A landscape with many valleys, sampled at points; each row gives a point and its height.
A ball rolls from a point to whichever of its 2 nearest points has the largest drop for the distance, and stops where none of them is lower. Distance is the straight distance between rows; heights are no part of it.
Q621: [ 67 128 101  64 123 155 156 113  43 105 105  98 125 171 120  37 116 145
  98 107 118 135 135 137 137 128  86 155 133 153 137 159 105 100 117 106
 165 175 128  89 188 141]  height 51.2
Q42: [152 212  93 191  72 103 137 169  94 125 144 117 144 155 105  97 165 149
 169 127 191  95 128 146 120 112 135 143  94 122 121 146  97 118 136 111
  75  89 147 127 123  74]  height 29.3
Q29: [108  82 137  95  82 104 140 124  97 113 101 163 117 137  85 146  98  79
 108  99 115 121 138 153 139 149  92 115 147 144  99 122 121 126 115 207
 131 153 149 117 177 147]  height 60.1
Q360: [130 155 147 141  91 126 142 166 130 122 128  86 128 141  81 101 144  80
 122 117 102 131 127  98 110 129 116 124 115 174 107 169  97 131 187 118
 117 160 117 160 176  68]  height 66.6
Q828: [177 120 126 134 110 162 100 144 147 145 170 111 130 123 159 144  89  70
 172  90 121 128 105  61 121 115 150  66  77 158 101 180 180 142 204  83
  81 158 103 140 140 120]  height 32.8
Q548: [ 91 145 159 118 133 180 103 181 142  83 135 134 146 112 195 118 133 181
 143 130 148 155 135 111 110 114  83 119 181 124 184 153 143 110 179 167
 137  95 141 141 122 143]  height 31.0
Q948: [145  98 145 148 185 129  99 146 137 114 119 164  95  64 211 109 158 159
 118 127 128 127 136 144 167  91 134 163 139 112 147 151 123 185 142 168
 143 104 152 100 107 163]  height 46.5
Q568: [102 136 153 170 152  94 137  91 105 122  79 125 115 143 130 151 149 180
 123 180 106 176 156 179 121 105 132 146 166 144 123  98 131 125 157 148
 130  92 186 124 148 151]  height 48.1
Q113: [128 169 111 157 119 119 124  93 127 119 129  79 110 149  82 108 143  86
 115 140 143 178  89 106 125 118 126 105 144 134  92 134 131  76 114  66
 145 131 124 143  98  75]  height 25.5
Q421: [102  64 147 128 185 131 101 120 127 128 104 164 103  72 188 112 129 171
  91 135  60 128 154 163 141 115 138 148 135 124 145 124 128 171 139 145
 168  95 109  72 127 194]  height 48.5
Q119: [149 134  97 113 123  98 180 127 140 104 144 181 204 152  79 204 109 143
 168 111 119  90 125 145 113 188 106 113 109 126 106  70  91 144  99 104
  82 135 134 128 117 111]  height 52.9
Q599: [167  89 156  49 110 137 111  62 134 143 151 175 167  99 138 149  73 120
 164  65 129 121 103 114  81 133  92  97 122 124  75 125 162 166 122 131
 104 155  79 120 111 193]  height 12.0
Q687: [ 57  82 122 129 161 105 134 147 123 140  69 137 143 128 189 102 117 174
 100 122 135 155 142 137 105 123 146 177 175 153 182  96 106 136 143 169
 138 103 188 143  99 136]  height 40.6
Q347: [181  91 151  77  95 143 163 139 145 121 177 169 197 100 102 139  71 120
 157  66 143 103  75 108 101 156 106  97 130 148  84 148 178 136 130 144
 125 146 122 108 157 167]  height 17.1
Q415: [ 75 160 152 150 133 121 208  84 127 148  84 156 146 160  84 115 140 131
 114 170 135 117 163 163 170 173 119 118 118 129 127 103 107 125  78 106
 145  94 120  80 191 132]  height 54.0
Q787: [136 138 117 122 151 106 156 133 140 151 116 162 151 180 125 189 111 154
 205 141  95  93 143  92 149 146 128 116 131 169  68 113 120 162 164  95
  60 141 113 200 146 104]  height 47.2
Q937: [174 152  79 165 119  92 112  98 142 165 149  91 141 149 133 186 144 124
 181 161 151 113 109 115 121 154 179  94  98 133 103  73 108 170 168  69
  87 128  89 163  91  95]  height 8.0
Q379: [ 86  66 115  67 141 166 114 124 131 126  95 145 130  82 124  84 145 105
  55  76  92 108 151 156 118 106 121 143 139  95 193 147 154 166 113 173
 138  75  78  66 147 135]  height 44.1
Q600: [151 112 125  93  83 117 157  87 145 107 127 154 161 141  75 191 100 115
 136  92 100 100 125 137 116 157 111 123  88 127  94 101 136 139 116 138
 102 171 124 144 102 153]  height 55.5
Q839: [138 173 108 125 160 145 161 140 152  75 144 107 155 118 121 116 138 108
 105 107 157  86 140 139 100 164 117 109 123 120 137 107  78 139  97  93
 121 131 118  79 111  87]  height 25.1
Q790: [161 145 134  94 171 109 191 149 131  98 148 187 196 174 106 170 105 158
 200 109 118 102 143 111 119 165  84 108 144 158  68  97 112 182 120 129
  85 149 103 152 128 111]  height 50.0
Q627: [157 146 118 114 182 154 159 151  89  88 124  93 144 137 151  83 140 129
  84 122 144  91 143 142 112 155 110 139 166 151 129 127  70 129 141 114
 132 148 165 101 154  99]  height 30.3
Q134: [116 134 133 136 173 127 107 105  90 128 120 101  99 134 171 104 122 136
 119 150 127 185  93 121 150  80 164 139 159 110 131 128 110 131 135 104
 188 173 156 178  55 143]  height 3.3
Q97: [153  93 145 103  96  93 173  77  71 122 104 166 126 143 115 190  92  99
 136 106 113 130 110 172 134 168  96 114 120 143  80 102 104 148 135 158
 124 211 155 108 138 156]  height 57.8
Q619: [ 80  98  75 142  98 139 149 154 139 179  96 169 144 160 143 145 109 115
 120 146 155 140 113 141 114  94 104 187 164 100 179 138 167  93 118 141
 113  87 171 135  92 162]  height 45.3
Q251: [108 112 161 120 108 119 189 185 111 115 115 129 172 125 105 140 124 192
 114 129 106  82 140 149  83 148 106 134 128 163 127  76 120 128 114 174
 118 135 154 104 146  83]  height 55.1
Q316: [121 145 135 106  96 126  89 135 170 125 149 139 122 109 127  94 174 117
 121 123 137 158 153 118 126 149 109 147 160  98 143 188 202  80 134 118
 152  65 139 118 192 127]  height 56.5
Q846: [107 196 137 169  97  95 137 127 130 172 139 134 130 171  79 113 178  94
 180 168 135 122  96 129 130 109 146  44 125 135  97 108 123 137 155 100
 116  90  84 146 179  80]  height 19.1
Q433: [127 119 146 121 152 101 107  92  97  90 110 113 135 139 112 117 110 120
 122 183 119 120 135 135 115 159 120  90 151 174  76  96 133 134 136 146
 131 176 124 146 136 172]  height 63.6
Q684: [153 107 142 134 158 102 136  77  79 113 110 130 104 147 144 149 103 154
 109 140 150 178 133 182 127 157 125 169 103 122 113  77 138  97 140 119
 145 156 183  85 109 143]  height 74.7
Q761: [ 95 138 101 142 156 116 133  87 136 113 112 100  83 143 138  71 145 153
 118 136 135 168 135  88 188 145 151 152 105 125 120 175  83 108  85  54
 154 122 109 132  60  94]  height 34.3
Q16: [184  79 148  81 104 113  90  84  67 146 160 114 119 143 112 126 116  86
 155 115 111  99 118 109 118 136 124  95 191 170  71 148 148 160 146 184
 157 178 119 170 189 157]  height 62.9
Q700: [119 122 136 138 133 181  40 121  96 120 145 122  80  82 133 121 146 142
 100  97 112 187 153  96 133 102 121 102 165  69 196 167  82 152  89 178
 110  95  91  73 137 156]  height 18.9
Q64: [187 109 162 105 132  97 153 165  86 181 176 176 159 151 143 136 135 126
 223 101 157 111 102  87  98 144 131 149 136 165  89  92 117 203 177 161
  72 167 101 163 170 100]  height 41.9
Q657: [147 127 157 133 137 169  76 142 106  51 140 131 112  88 197 125 109 130
 113 128 148 158 121 135 122 116  73 100 185 159 142 148 130  88 173 166
 147 118 163 113 136 173]  height 27.8
Q422: [ 86 102 126  88 126 164 136 173 144 108 115 120 134  78 133  90 129 117
  79  86 115  90 142 149 101 107 115 144 131  99 170 133 116 163 110 137
 129 112 124  98 138 148]  height 41.8
Q754: [130 155  99 156 134 156  69 102 153  99 120 137 157 133 125 115 124 141
 123 136 158 174  87 128 107 104 138 138 131 108 145  94  92  59  82  41
 133 131 130 133  48 174]  height 33.3
Q200: [163 159  75 141 116 162 171 139 121 122 148 135 123 120 153 173 127 126
 154 126 127  92 119 183 151 105 118 141 109  63 119 154 132 143 112  94
 114 120 143  75 112 127]  height 42.0
Q93: [136  57 107 147  94 145 186 150 112 141 100 157 148  82 153 200  78  91
  91  81 145 106 102 165  74 140  97 118 117  94 154  98 116 125 133 176
 111 100 138  58 106 132]  height 59.3
Q361: [ 60 155 153  82 148 153 153  80  94  90  88 125 110 135 141  58 131 177
 114 143 102 150 152 143 140 129  93 141 142 151 129 152 125 116 142  91
 176 115 126 104 175 135]  height 53.4
Q777: [137 154 140 154  63 133 145  85 135 158 123 125 116 140  92 210 100 130
 170 144 123 126  94 152 138 108 127  90  39 129  88 146 176  66 142 107
 116 148 118 140 108 112]  height 65.7
Q801: [153 154 143 113 113 174 140 151 131 102 178 100 156 116 123  88  83 138
 117 120 174 158  93 117 110 145 115 131 107 136 105 148 183  44 133 106
 147 134 158 102 131 115]  height 47.4
Q372: [155 144 145 114 145 175 118 161 137 100 175 132  96  99 163  57  97 168
 127 115 186 144 106 100 137 142 104 163  94 147 114 172 159  79 144 103
 163 143 164 115  85 118]  height 44.5
Q221: [158 136 148 117 135 154 114 113 117 141 155 104 146 140  97 101 151  77
 124 157 118 169  75 122  75  70 153 102 163 109  98 148 186 114 143  83
 172 120 113 134 141 160]  height 60.0
Q739: [118 101 130  85 144 145 152  89 158 152 142  93 116 127 135 134 118 101
  94 125 114 100 148 115 155 183 150  74 104 114 117  84  98 166  88 126
 133 178  71 145 128 130]  height 66.9
Q859: [154 123 125  81 149 125 114  95 186 121 126 200 157 129 117 164  85 136
 186 106 133  99 136 123 112 145  86  95 107 114  96 111 154 154  99 115
  66 121  50 149 105 194]  height 6.4
Q654: [134  58 103 159 160 127 158 156 128 100  90 145 103  87 160 211  85 139
  96  96 152 130 134 168  99 143  95 167 122 105 172  84  94  87 119 140
  94  89 134  73  71 124]  height 61.4
Q643: [137 141 114 130  89  96 131 125  94 133 137 172 134 135  80 112 120  48
 115 114 151 136 122 144 138 122 127 164 104  94 129 117 160 135  94 135
 110 161 132 104 102 177]  height 71.4
Q891: [116 178 106 160 115 148 154 152 128  90 123  96 146 122 137 160 101 144
 124 115 113 127  89 132 130  76 126 163 124 121 133 163 123  72 128  79
 129 133 175 136  80 119]  height 62.1
Q77: [164 172  87 185 162  90 108 155 144 135 132  87 107 126 169 138 162  95
 153 151 150 115 127  86 157 131 174 100 108 144 107 117 102 164 155  83
 100 117 105 166  85  99]  height 14.2
Q679: [ 86  71 110  92 158 166 175 145  86 130  82 128 129  84 175 110 112 148
  71  61 143  94 125 196 117  96 119 158 107  96 211 102 104 156 114 162
 122 111 131  72 106 123]  height 38.6
Q909: [171 116 162 100 145 144 127  93  86 152 169  77  85 128 161 119 122 148
 150 156 133 137 103 122 126  93 132 113 137 138  69 157 201 119 176 137
 162 162 142 136 149 131]  height 65.6
Q804: [107 127 109 147  56 131 180 144 110 146 124 124 178 102 129 164  96  93
 103  64 142 124  92 166  99 128 109 122 145 104 151 107 111 123 105 160
 128 108 167  86 141 126]  height 57.3
Q46: [ 79 156 158 106 166 159  83 153 134 100 105 108 147 118 214  93 128 163
 111 148 109 129 140  93 124 136 108 130 189 150 179 150 103 134 184 136
 185 130 160 172 128 147]  height 34.1
Q650: [153 127 142 114 132 137 133  84 132 138 162 136  80 128 121 155 121 108
 126 159 123 141 116 110 144 132 119 101 105 102  85 148 185  74  86  98
 135 128 119  88 126 151]  height 52.4
Q989: [112  92 122 169 115  96 141  86 176 149  98 135 127 137 122 188 151 138
 117 143 144 121 162 144 127 136 121  99 140 139 133 111 135 120  98 190
 113  56 137 131 164  92]  height 69.4
Q521: [128 145 136 153 107 137  84  89 172 126 117 110  89 139 155 228 151 143
 186 177  86 134 156 101 155 114 123  54 135 120 119 145 146 133 134 127
 107  96  58 165 144 135]  height 65.5
Q577: [209 111 105  81 122  89 133 126  99 148 184 156 108 147  74 107 138  64
 141  78 161 116  96 118 116 176 133  99 123 132  79 116 103 201 123 156
 125 173  96 133 151 119]  height 67.5
Q180: [143 137 126 117 164 197  96 148 162 135 144 117  83  89 112 118 127 148
 120  81 172 115 149 102 146 118 131 123  81  89 188 144 111 134  38 149
 110 118  74  78 129  96]  height 19.3
Q805: [131 103 146 151 121  99 102 198 143 173 147 133 168 127 142 147 130 169
 172 161 130 100 106  89 103  78 172 174 130 155 135 102 197 102 189 152
  96 127 152 166  76 143]  height 27.7
Q277: [165 109 104 138  65 104 167 151 163 162 161 136 174 132  56 164 144 108
 137 101 112 107  96 116 105 160 127 125 135 157 108 147 138 106 125 126
 111  76 151 143 195  97]  height 53.0
Q128: [155 117 153 107 118 133 148 184 118 159 158 134 129 135 136 113 127  98
 162 111 158  93 111  91  99 129 128  82 112 144 101 128 138 173 187 155
 106 151 103 149 167 112]  height 38.9
Q68: [122 147 166 179 156  83 147 118  79 115 103 129 133 143 117 128 137 172
 146 184 125 153 161 173 134 111 129 140 149 186 114  77  93 179 150 189
 126 139 155 129 152 137]  height 50.3
Q726: [108 140 107 136  82 157 156 181 138  95 137 117 188 120 123 139 109 190
 111  97 108 112 115 136 103 128 118 175 135 146 160 162 116  65 107  94
 102  83 178 101 103 122]  height 59.9
Q469: [163 119 114 192 101 153  59 120 169 123 130  91  89 100 113 159 128 141
 126 108 158 182 137 104 106 110 129 111 118 101 159 177 115  97 104 176
 105  73 108 120 149 120]  height 25.6
Q454: [160 127 130 147 133  82 153 137  85 157 148 119 111 151 123 169 132 135
 149 157 161 151 117 156 122 135 147 175 144 118 104 111 162 116 137 147
 123 144 187 118 138 113]  height 72.8
Q575: [103 152 188 144  93 136 148 176 125  92 116 122 156 123  89 113 135 158
 140 142 100 139 161 124 113 125  98 166 149 184 146 175 131  87 173 171
 136 115 151 132 184  87]  height 63.7
Q214: [116 163 171 125 110 126 132  98 108 150 143 100  93 144 151  93 135 168
 140 131 198 159 115 139 101 138 132  92 117 126 109 112 105 108 133 145
 158 116 150 155 160  87]  height 19.6
Q375: [127 158 113 108 149 137 145 140 172  98 145 140 156 115 151 169 114 105
 113 130 150  94 124 125 108 156 123 109 117  91 154  76 100 142  93 101
 102 157 102 104  68 157]  height 19.2
Q34: [117 128 122 152 142  94  57  95  94 138 142 122  90 142 127  81 140 101
  89 145 113 208 128  91 174 107 193 155 118  98 133 134 113 115 105 118
 144 152 118 178  34 141]  height 10.7
Q289: [ 91 128 142 156  83 144 181 211 128 131 117 142 171 161 118 144 140 204
 138 125 100 107 144 131  96 126  98 152 172 152 141 122 141 100 102 129
 102  69 170 110 127  96]  height 57.6
Q363: [125 121 133 134 146  76 100 211 174 141 126 150 178 120 111 130 131 169
 154 155 111  94 117  72 119 134 163 186 118 177 140  99 149 119 154 133
 106 151 138 171 105 133]  height 31.3
Q884: [ 84  98 109 173 119 128 124  86 186 128  73 170 110 144 136 189 142 160
 129 179 116 135 187 177 164 126 123 116 119 125 168 129 139 129 118 164
 142  42 107 113 146 124]  height 68.1
Q958: [ 55 184 156 113 135 133 192 107  93 111 107 139 123 159  94  81 156 121
 137 143 135 122 152 145 155 138  96  93 138 121 110 143 118 137 104 108
 145 122 124  84 193 103]  height 55.7
Q411: [165 133 135 168 149  87  58 117 109 112 154 120  90  99 123 130 161  78
 115 138  94 155 121  86 157  97 179 140 133 114 110 162 143 149 139 138
 121 138 126 166  60 144]  height 16.3
Q704: [172 140 144 127  96 144 154 188 137 143 190 136 158 117 142 153  99  98
 170  76 155  77 102  79 106 135 135  92  64 151 111 141 140 143 203 114
  66 147 117 136 144  88]  height 36.0
Q35: [201 182  86 156 101 122 146 195 124  92 181 128 184 124 101 137 150 141
 155 119 174  37 136 154 130 165 131 124  92 102 138 134 109 144 135  93
  79  79 119 106 112  52]  height 34.4
Q450: [ 54 113 152 110 103 113 156 119 131 157  73 134 164 160  94 117 120 137
 117 161 116 170 122 142  90 140 119 168 157 150 167  79 119  80 114 149
 148 145 149 128 166 139]  height 38.8
Q99: [126  93 141  97 135 118 167 128 145 169 134 131 117 128 102 110 133 131
 109 121  95 107 137 159 129 137 142 159  96 117  98 123 162 167 114 152
 158 161 143 103 155 132]  height 22.9
Q343: [159 129 144 139 126 100  86 113 138 128 141 131  97 107 118 138 154 106
 141 133 108 128 139 121 139 120 157 112  97 109 100 128 134 186 125 165
 116 154  87 135  87 151]  height 18.2
Q290: [176  66 159  87 126 114 108  82  84 163 148  98 119 131 144 144 109 118
 121 134 128 115 115 117  96 117 121 112 168 159 106 120 178 109 152 176
 157 164 155 125 170 170]  height 64.3
Q735: [114 140 138 100 132 175  99 118  96 142 138 131  93  98 132  88 152 138
  92 106 170 142 152 133 120 113 128 100 100  66 173 150  90 168  49 145
 117 102  75  63 129 136]  height 14.1
Q695: [127 158 138 173 154 165 120  98 125 118 105 115  97 151 184 169 117 167
 145 155 133 200 105 143 147  97 140 125 121 109 134 118 105  82 123  79
 154 163 155 169  54 119]  height 10.4
Q487: [ 81 133 119 102 145 119 134 159 143  87 118 167 136 116  55  32 141 116
 120 128  93  95 158 113 171 135 117 165 101 134 103 153 125 187 100 129
 128 164  77 116 111 140]  height 75.3
Q499: [159  86 122 101 157 123 161 156 166 144 144 127 139 109 125 149 132 130
 136  94 113  77 130 144 114 129 133 155 114 113 143 105 159 189 139 155
 120 145 140 135 131 100]  height 27.3
Q7: [ 90 106 133 127 145 102 162  87 134 155 111 146 114 150 133 137 135  79
  93 150 126 136 174 150 145 182 120 106 142  96 141  69 113 136  65 123
 127  98 132  98 166 149]  height 51.3
Q513: [116 125 120 151 110 153  41  85 151 125 140 107  86 119 119 132 171 156
 107  96 143 194 169 104 113 139 123 111 154  93 197 162  91 117  84 166
 124  64  89  96 151 120]  height 22.3
Q140: [ 98 185 174 135  99  96 128 127 102 174 127 116 105 146  91  97 161 105
 159 145 168 136  87 126 112 103 147  98 115 119 116 134 133 147 148 145
 153 117 121 131 180  97]  height 14.7
Q916: [173 109 132  89 135  98 146 111 101 153 152 142  96 138  91 104 161  70
 129 119 123 105 143 120 146 184 143  68 143 125  87 131 122 182 115 139
 132 145 109 146 199  96]  height 65.8
Q305: [118  99 137 108 129 143 106 113 174 116 139 138  79 114 125 145 139 130
 117 154 100 144 157 127 152 139 109 137 128 103 130 165 189  74  95 142
 143  88 121 105 142 152]  height 54.4
Q946: [154 154 110 127  98 157 126 134 163 142 169 126 121 115 114 131  93 105
 133 128 163 127  91  96 128 138 124 119  91 123  86 150 213  35 108  86
 125 115 126 109 154 131]  height 50.1
Q604: [117 106 143  84  50 101 105  79  74 135 145 133 102 139  89 151 115  80
 118 106  95 115 130 142 145 142 136  77 157 150  93 144 117 142 138 206
 154 154 131 162 178 148]  height 61.5
Q906: [117 127 112 113 157 113 110 160 178 119 111 159 148  96 124  70 132 140
 107 125  97  69 135  94 174 121 158 156  56 117 130 147  99 179  94 107
 159 162  97 124  50 123]  height 77.0
Q673: [134 122 108  95 163 128 144 143 109 140 125  94  84 150 130  66 122 107
 114 137 106  91 144 121 154 144 139 134 127 148  98 147 128 171 152 139
 160 196 121 135 137  94]  height 17.0
Q18: [ 57  88 135  90 119 160  71  59  76 119  97 134 104 115 143  35  95 168
 102 118 115 168 120 146 110 147 128 131 112 133 169  89  94  82 115  60
 159 144 108 131 101 201]  height 40.3
Q756: [117 165  82 170 139 113 111  95 161 143 123  55 100 155 122 104 164  96
  99 140 118 137 122  83 161 150 149 122 104 131 109 138  73 103 100  58
 120 131 103 136  71  61]  height 30.1
Q681: [179 161 160 166 122 135 100 151 125  86 154  73 150  95 126 130 135 102
 131 126 101 148  84  98  92  62 147 104 141 162 130 197 132 145 195 137
 117 156 132 177  96 134]  height 26.7
Q186: [111  96 132  81 174 123 128  79 107 126 132 132 110 133 139 124 121 113
  88 171  59 122 160 130 147 175 134  85 130 140 104 117 120 161 106 123
 150 168  90 134 115 176]  height 65.2
Q280: [ 59 141 150 116 148 120 127 151 108 121  84 123 167 127 198  77 116 197
 140 131 141 143 127  92 144 105 136 170 167 154 180 119  74 147 170 139
 187 147 193 181 121 144]  height 37.1
Q482: [136 127  93 137  40 129 176 135 157 172 164 120 160 106 104 156 114  84
 126  63 134  89  86 146  98 141 153 104 113 118 129 157 126 132 104 159
 129  96 140 110 170 104]  height 55.2
Q252: [109 119 187 107 118 117 141 134 116 101 122 131 145 126  92 126 133 147
 140 178 119 117 141 134 113 146 106 109 146 191  86 120 159 105 161 189
 151 155 147 135 174 139]  height 62.0
Q755: [122 109 114 105 119 120 151 191 160 123 147 188 148 120  76  75 116  63
 130  98 119  92 133 128 158 131 114 188 115 107 116 132 162 153 108 144
  96 149 121 125 137 166]  height 73.4
Q481: [152 164 138 158 168 112 102 168 140 148 145  85 145 128 184 129 151 130
 146 139 136 122 131  74 104 129 181 119 134 147 129 118 120 141 170 116
 126 137 139 173 116 124]  height 19.4
Q168: [116 169 132 163  72 161 153 142 116 138 117  95 140 148 102 170  87 126
 143 141 110 147  87 132 137  60 144 120  80 122 108 150 167  58 155  91
 137 140 142 164  98  91]  height 64.1
Q148: [ 38 115 117  40 108 152  98 119  64 122 114 129 113 150 142  52 113 127
  75  97 108 105 182 150 151 119 103 159 129 110 171 153 123 123 128 151
 155 143 111  95 157 159]  height 48.8
Q241: [108 116 136  99 168 139 115 109 160 113 121  93  79 122 156  77 130 169
  91 127  91 137 152  90 179 147 153 163  86 127 115 182 122 100  93  93
 185 139 134 139 104 116]  height 37.8
Q83: [ 82 139 139 122 125 140  83  80 152 117 101 120 113 117 152  73 113 144
 112 129 150 199 109 107  98 119 136 146 123 101 174  91  87  85  88  74
 151 141 124 161  76 168]  height 37.0
Q256: [131 155 151 120 114 136  99 112 119 115 151 131 137  99  91  78 142 110
 114 134 133 174  96 139  86 109 132 114 173 120 115 161 198 111 129 112
 186  78 141  90 183 153]  height 58.4
Q796: [151 156 106 150 104 187  70 125 131 161 146 121 130 123 119 143 130 109
 135 159 115 174  75 142 125  42 146 129 155  83 145 150 175  85 122  74
 151  85 108 142 111 178]  height 61.6
Q713: [140 135 100 141 124 162 171 135 132 116 136 147  84 137 175 212 106 123
 134 110 167 118 136 164 171 116  90 129 103  69 151 138 118  90  59 145
 105 119 153  83 126 127]  height 45.4
Q851: [149 114 127 120 175 157 119 152  96  56 112 117 107  84 185  91 114 146
  71  73 161 110 154 153 139 143  93 165 160 143 157 149  81 116 148 132
 114 116 177  89 116 142]  height 32.1
Q932: [118 158 149 129 122 150  72  94 157 162 142 162  84 134 133 188 148 121
 169 188  93 156 134 103 127 122 132  74 118  92 167 121 175 118 114 126
 137 120  44 112 117 177]  height 64.2
Q988: [150 108 151 148 125  60 183 122 124 148 117 150 117 149 104 164 154 130
 158 155 173 121 141 141 146 161 141 132 144 144  96 104 123 117 105 176
 113 128 163 132 187 101]  height 71.1
Q254: [177 137  89 158 108 110  85  94 151 154 148 117 119 127 123 185 138 122
 163 132 116 113 120 119 110 115 173 124  75 102 116 115 115 171 140 114
 101 166  82 148  66 137]  height 13.7
Q477: [118 135  94 138 106 117 146 151 169 162 131 107 167 142  93 133 168 110
 130 150 111 109 133 114 119 138 116 144 182 129 147 123 119 123 131 104
 114  77 149 152 212  94]  height 50.6
Q89: [203 179  88 166 109 174 167 166 139  87 182 131 172 102 122 154 125 150
 145 102 138  71 124 169 128 128 113 122  84 102 116 178 129 126 121  85
 111 103 147  75 143  83]  height 38.4
Q852: [163  60 114  88 171 141 129 146 176  63 115 139 149  51 109 162 114 124
 103  78 102  85 131 167 130 146 116 146 103 152 166 105 154 189 101 161
  98 135 131 132 115  77]  height 29.4
Q644: [116 130 138 114 176 146 146 138 156 122 132 110 117 116 174  98 123 203
 123 126 116 121 123 119 127 136 152 167 103 128 113 148 126 108 138  85
 169 148 173 133  89 105]  height 41.0
Q75: [131  87  86 147 146 139 158 155 155  69 110 120 144 114 168 202 116 132
  85 106 121 103 151 134 113 153  99 136 165 134 157 111 101  88 107 129
  92  90 172 116 123  94]  height 63.5
Q115: [ 76 121  61 120 103 120 150 158 170 180 103 139 143 168 132 137 152 128
 116 178 129 111 133 116 118 132 111 165 184 104 171 110 140  91 110 113
 128  54 136 156 144 118]  height 48.2
Q198: [175  96 148  67 148 104 136  80  74 141 149 152  97 150 109 119 125  87
 180 138 111 123 125 107 147 177 118  80 176 178  42 153 132 163 136 144
 157 171  89 151 200 121]  height 64.4
Q218: [165 141 132 154 154  90  47 123  86  68 137  96 101 116 125  81 146  88
  91 152 134 157 132 116 137 123 133 113 165 152 113 161 109 138 141 157
 137 154 127 150  79 139]  height 20.7
Q791: [137 167  87 162  98 117  81  98 130 143 112 108  83 170 103 133 156  94
 133 172 142 164 114 132 169  81 152 122 126 113 106 134 132  60 122  51
 115 101 116 157 108 107]  height 21.0
Q983: [126 101 109 110 137 140 141 130 177 152 129 201 182 120 137 176 106 129
 158 117 106  91 111 161  79 146  99  88  93  97 150  81 132 175 102 122
 109 139 103 122  92 189]  height 12.5
Q705: [160 155 145 145 142 135  77 146  76  56 132 102 129 106 136 103 121  96
 104 144 157 173 118 122 125  98  90 109 182 158 112 146 141 113 164 140
 137 150 168 136  98 175]  height 24.5
Q779: [118 142 106 137 127 113 119 154 173 153 129 134 133 108 103  76 152 160
 131 112 145  64 145 131 140 107 177 175  47 121 135 139 137 140 114 104
 119 123 106 108 116 102]  height 78.6
Q542: [123 136 119 136 127 124 160 136 177 125 132  75 126 155  96 112 151  75
 108  97 114  86 143  87 138 169 127  80 113 148 119 127  55 154 140 100
 103 139  96 165 150  54]  height 68.4
Q116: [169 145 158 147 142 127 121 150 129 119 152  83 148 112 158 171 132 139
 155 141 137 132 101 102  89  91 150 122 151 150 107 129 166 115 178 134
  93 153 153 173 101 136]  height 23.4
Q458: [ 87 145 110 163 103 144  94 118 203 137  85 150 124 127 159 208 155 170
 159 180  71 115 169 145 170 108 113 124 129 121 169 143 143 126 159 136
 149  96  61 135 128 127]  height 66.8
Q509: [150 109 126 109 185 141 101 140 172  94 107 125 105  61 121 119 132 141
  88  91 152  86 149 150 164 126 143 127  75 103 185 105 124 171  66 150
 105 130  88 110 112  94]  height 24.2
Q82: [110 118 160 160 133 100 170 158 123 138 103 166 180 143  98 144 121 181
 149 144  87 123 154 172 118 139 137 171 119 167 142  75  94 168 123 182
 114 135 140 123 133 122]  height 52.8
Q354: [147 139 147 144 142 168  58 108 144 159 147 127 113 153 132 184 135 128
 155 189 107 178  96 110 112  61 161 102 131  81 156 138 169  90 111  95
 141 127  77 141  87 198]  height 62.8
Q284: [160 101 134 116 158  89 158 124 117 186 140 159 164 163 159 174 105 126
 232 122 132 116 134 103 118 122 139 153 164 139  88  86 135 207 175 149
  75 160 108 176 141 139]  height 44.4
Q652: [115 164 170 135 122 108  96 165 150 110 125  99 126 144 104  81 164  94
 114 154 119 137 173  97 129 146 104 140 161 173 144 179 112 114 203 129
 149 147 107 158 189  89]  height 65.3
Q298: [139  64 109 108 194 143 150 144  76  92  80 138 122  81 197 107 116 178
  89  60 120 102 132 175 134 119 113 182 138 134 163 125  83 132 150 131
 135  87 163  86 127 117]  height 35.3
Q973: [ 98 106 128 117 156 115  85  52  75 134  90 108 107 147 117  65 117 165
  60 155  70 173 135 160 121 124 140 152 134 135 135  98  97 116 120 102
 172 128 136 119 112 180]  height 43.1
Q871: [125 126 100 132 123 140 152  91 199 147 123  94 142 151 108 177 142 109
 102 104 102  76 136 122 167 171 129  87  92 123 118  93  77 150  91 100
 122 129  76 175 143  90]  height 68.6
Q904: [113 108  94 146 111 133 140 100 147 157 112 152  86 134 154 158 125 101
 104 124 145 107 169 166 156 139 120 114  97  65 170 115 111 124  40 139
 102 110 123  89 136 134]  height 48.3
Q58: [ 67 112 143 131 119  85 130 191 172 169 102 141 164 133 106 107 125 125
 132 157 134 146 135  93 119 133 143 181 148 148 171  79 140 121 133 159
 125 126 129 153 135 150]  height 35.2
Q677: [120 180 127 176 142 143 128  72 121 129 100 103  84 173 141 150 137 140
 142 181 128 191 132 166 166  91 146 106 132 107 127 134 111 101 107  68
 137 106 139 163 110 132]  height 16.0
Q373: [ 53 103 125  43 143 154 147 129  82 145  92 138 116 137 138  70 170 133
  88  97  97 111 181 160 161 112 119 161 154  95 199 152 157 163 133 154
 169 114 101  83 183 127]  height 46.6
Q423: [ 96 127 139 144 134  97  82  73 131 107  86  88  97 133 110 102 139 163
  90 145 112 192 158 146 124 126 146 151 151 141 125 122 119 104 124 120
 160  95 174 144 143 140]  height 45.7
Q493: [137 183 112 187  86 100 151 163 114 174 133 150 157 178  91 120 162 157
 170 181 150  74 116 146 158 132 147 108  91 153  80 100 104 119 132  95
  88  66 116 145 168  53]  height 24.0
Q377: [159 132 120 131 104  95 151 139  68 148 159 153 117 136  69 108 132  28
 156 134 152 150  83 127 141 135 124 133 144 110 105 110 135 177 131 136
 135 194 109 119 104 137]  height 69.5
Q427: [140 117 121 130 179 101 143 129 106 152 131  86  86 141 189 119 124 122
 125 150  95 121 124  96 187 127 158 158 143 133 113 134 125 163 176 131
 168 192 154 165  79 124]  height 10.6
Q208: [128 177 148 176 144  92 151 118 120 168 138 113 117 176 132  97 130 146
 144 171 218 145 141 118 144 149 157  98  84 138 108  83 118 115 143 127
 124 107 124 148 123  86]  height 24.6
Q63: [ 70  90 108 121  82 134 174 129 124 178  99 146 149 153  98 111  99 133
 106  96 140 163 117 143  79 110 117 199 132 128 164 114 154  91 117 145
 133 141 199 104 136 148]  height 42.1
Q759: [151 156 128 168  86 147  70 171 145 111 156 103 153 111 148 131 105  69
 140 105 110 150  91  64 120  74 165 103 109 155 128 178 155 139 228  90
  81 147 131 166 126 137]  height 29.7
Q406: [143 148 129 136 146 176  98 129 113  55 138 131 138 113 137 110 122 117
 115 126 174 195  92 101 128 107 110 130 171 136 115 134 122  49 130  84
 148 156 154 163  67 146]  height 28.7
Q878: [114  79 111 170 183  93 109 122 131 128  84 145 102 107 195 117 131 179
 119 119 155 167 162 154 150 122 155 189 161 119 158 120 123 150 120 162
 151  88 186 129  87 156]  height 43.7

Call two points neighbours if one is among the 2 nearest of the other. Go from one point of each pair to the other, from neighbour to neighbour, staying as low as possible. Name the highest point that can't be avoided.
Q937 / Q140: Q958
Q937 / Q411: Q343
Q859 / Q411: Q600
Q735 / Q134: Q852

For each start below, name every point that the ball comes to, in order.
Q68: Q568 Q423 Q973 Q18 Q83 Q754 Q406 Q705 Q218 Q411
Q906: Q487 Q755 Q643 Q377 Q577 Q916 Q198 Q16
Q932: Q354 Q796 Q221 Q256 Q316 Q305 Q650 Q946 Q801 Q372 Q644 Q241 Q761 Q756 Q113 Q791 Q677 Q695 Q134
Q713: Q200 Q89 Q35 Q42 Q493 Q846 Q140
Q97: Q600 Q119 Q790 Q787 Q284 Q64 Q128 Q704 Q828 Q759 Q681 Q116 Q481 Q77 Q937
